A landscape with many peaks, sampled at points; each row gives a point and its height.
From any point a climber steps to the highest of the 6 points nearest to it. It stops when none of these is higher. Distance is the straight distance between rows; heights are no part of it.
Gefe: [181 144 147 162 199 115  82 116 151  86 122 144 113 124]  h=4.93
vikiz: [ 64 114 131 117  76 172 110 127 131 133 162 124 143  89]  h=6.51
Bek: [202 118 136 136 170  54  84 165 134 129  98 138 143 132]  h=2.66
Godur: [ 70 107 109 153 100 160 101 110 120 143 175 125 141  89]  h=6.00
Dazop: [ 93 142 115 120 107 144 122 149  90 147 195 131 158  93]  h=5.41
paman: [196 152 148 133 165 125  83 142 152  97  81 161 122 124]  h=2.37
zifon: [124 130 104 147 155 125 137  91 103 158 162 124 148 149]  h=5.02
dize: [144 119 121 126 152 141 146 114 142 125 101 137 132 167]  h=6.18
kedi: [ 46 114 144 143  52 116 109  76 125 136  99 102  74 142]  h=4.91
fimam: [137 142 126 102 120  69 147 178  82 161 181 126 154 111]  h=2.24
Zemib: [123 144 126  90 110 167 179 147 119 132 104 124 130 159]  h=4.50
det: [160 143 145 134 162 163 113 117 182  78  72 153  86 125]  h=1.61
bil: [142 150 122 106 106 105 158 160  87 150 163 126 156 125]  h=3.60
geba: [152 152 159 162 197 153  96 116 168  74 102 133  82 105]  h=2.13
pima: [177 128 103 131 165  71 120 135 115 140 135 136 154 137]  h=3.91
mafab: [197 128 131 119 140  86 127 164 122 118  91 144 147 139]  h=2.06
sabi: [ 72 110 127 128  90 146 153  82 142 152  81 110  78 161]  h=7.36
fen: [112 140 132  97 107 151 175 145 105 148 145 136 140 147]  h=6.28
bemam: [206  93 147 100 131  58 106 192 126 139  99 124 151 124]  h=0.99
befet: [ 91 113 121 167 142 134 143  60 147 130 124 101  97 159]  h=7.13
lunu: [107 127 106  98 109 145 103 157 125  84 213 135 164  53]  h=4.52
gusuz: [168 142 137 162 194 126  99 102 168  80 114 143 108 133]  h=7.68
vuzas: [195 162 176 125 148 135  85 157 152 110  60 158 126 123]  h=1.46
Mari: [170 146 135 174 209  89  80 122 135  77 134 142 112 116]  h=4.05
dula: [148 138 105 118 138 109 162 143  94 144 145 137 146 142]  h=3.85
feli: [188 127 130  96 139 115 148 160 126 132  91 144 145 155]  h=2.43
mono: [160 130 103 152 170  96 126 102 112 136 153 126 146 147]  h=4.55
defik: [ 78 126 131  99  81 171 172 136 128 143 116 122 120 135]  h=4.28
nusi: [ 49 102 129 156  59 146  99  95 126 130 131 102 105 114]  h=5.62
Taned: [105 141 139  86  70 162 141 165 128 115 187 135 143  77]  h=5.89
lar: [122 140 125 111 114 112 141 148  86 162 189 136 180 107]  h=4.20
Vavir: [ 87 125 107 163 162 135 138  62 126 145 155 110 118 153]  h=5.63
vava: [112 110 129 144 119 120 145  77 170 107  69  98  59 164]  h=4.04
zor: [ 66 112 130 120  57 161 145 105 129 149  98 107 104 139]  h=4.75
bef: [ 70 128 136  97  53 192 135 156 139 114 159 115 128  87]  h=6.08
bepo: [129 121 129 146 163 140 142  87 164 106  86 130  94 157]  h=3.02
pomel: [165 134 119  98 133 111 160 158  96 147 122 127 145 148]  h=2.69
Rolog: [107 119 122 111 118 168 165 110 150 141  87 131 119 162]  h=3.69
gesa: [167 111 127 112 134  32 142 190 111 160 136 116 150 122]  h=0.24
Balug: [182  84 126 135 158  33 103 193 126 163 110 123 140 110]  h=1.62
pevab: [ 98 128 117 135 116 150 157 106 126 159 127 127 130 153]  h=4.27
sozef: [109 146 147  75  78 174 177 168 115 119 138 125 140 128]  h=6.39
Kekom: [144 144 105 130 138  95 138 131  78 159 167 130 157 133]  h=4.15
funi: [ 39 108 123 170  94 152  88  80 119 140 163 114 122 103]  h=5.59
vabot: [ 60 107 121 128  79 172 111 116 122 142 159 114 132  93]  h=6.33
dok: [156 127 114 166 195 116 114  86 145 103 139 122 120 147]  h=4.29
mepof: [142 117 120 128 142 156 154 112 158 109  72 136 110 165]  h=3.17
doba: [ 74 117 130 109  76 176 131 137 123 133 160 125 140  90]  h=6.85
nubom: [185 168 162 157 179 131  80 126 151  84  98 143 119 113]  h=2.80

Where does a climber stop that starts at each point below?
pomel: doba
Vavir: sabi
pevab: doba
Zemib: doba
vuzas: gusuz
Bek: dize
gesa: dize
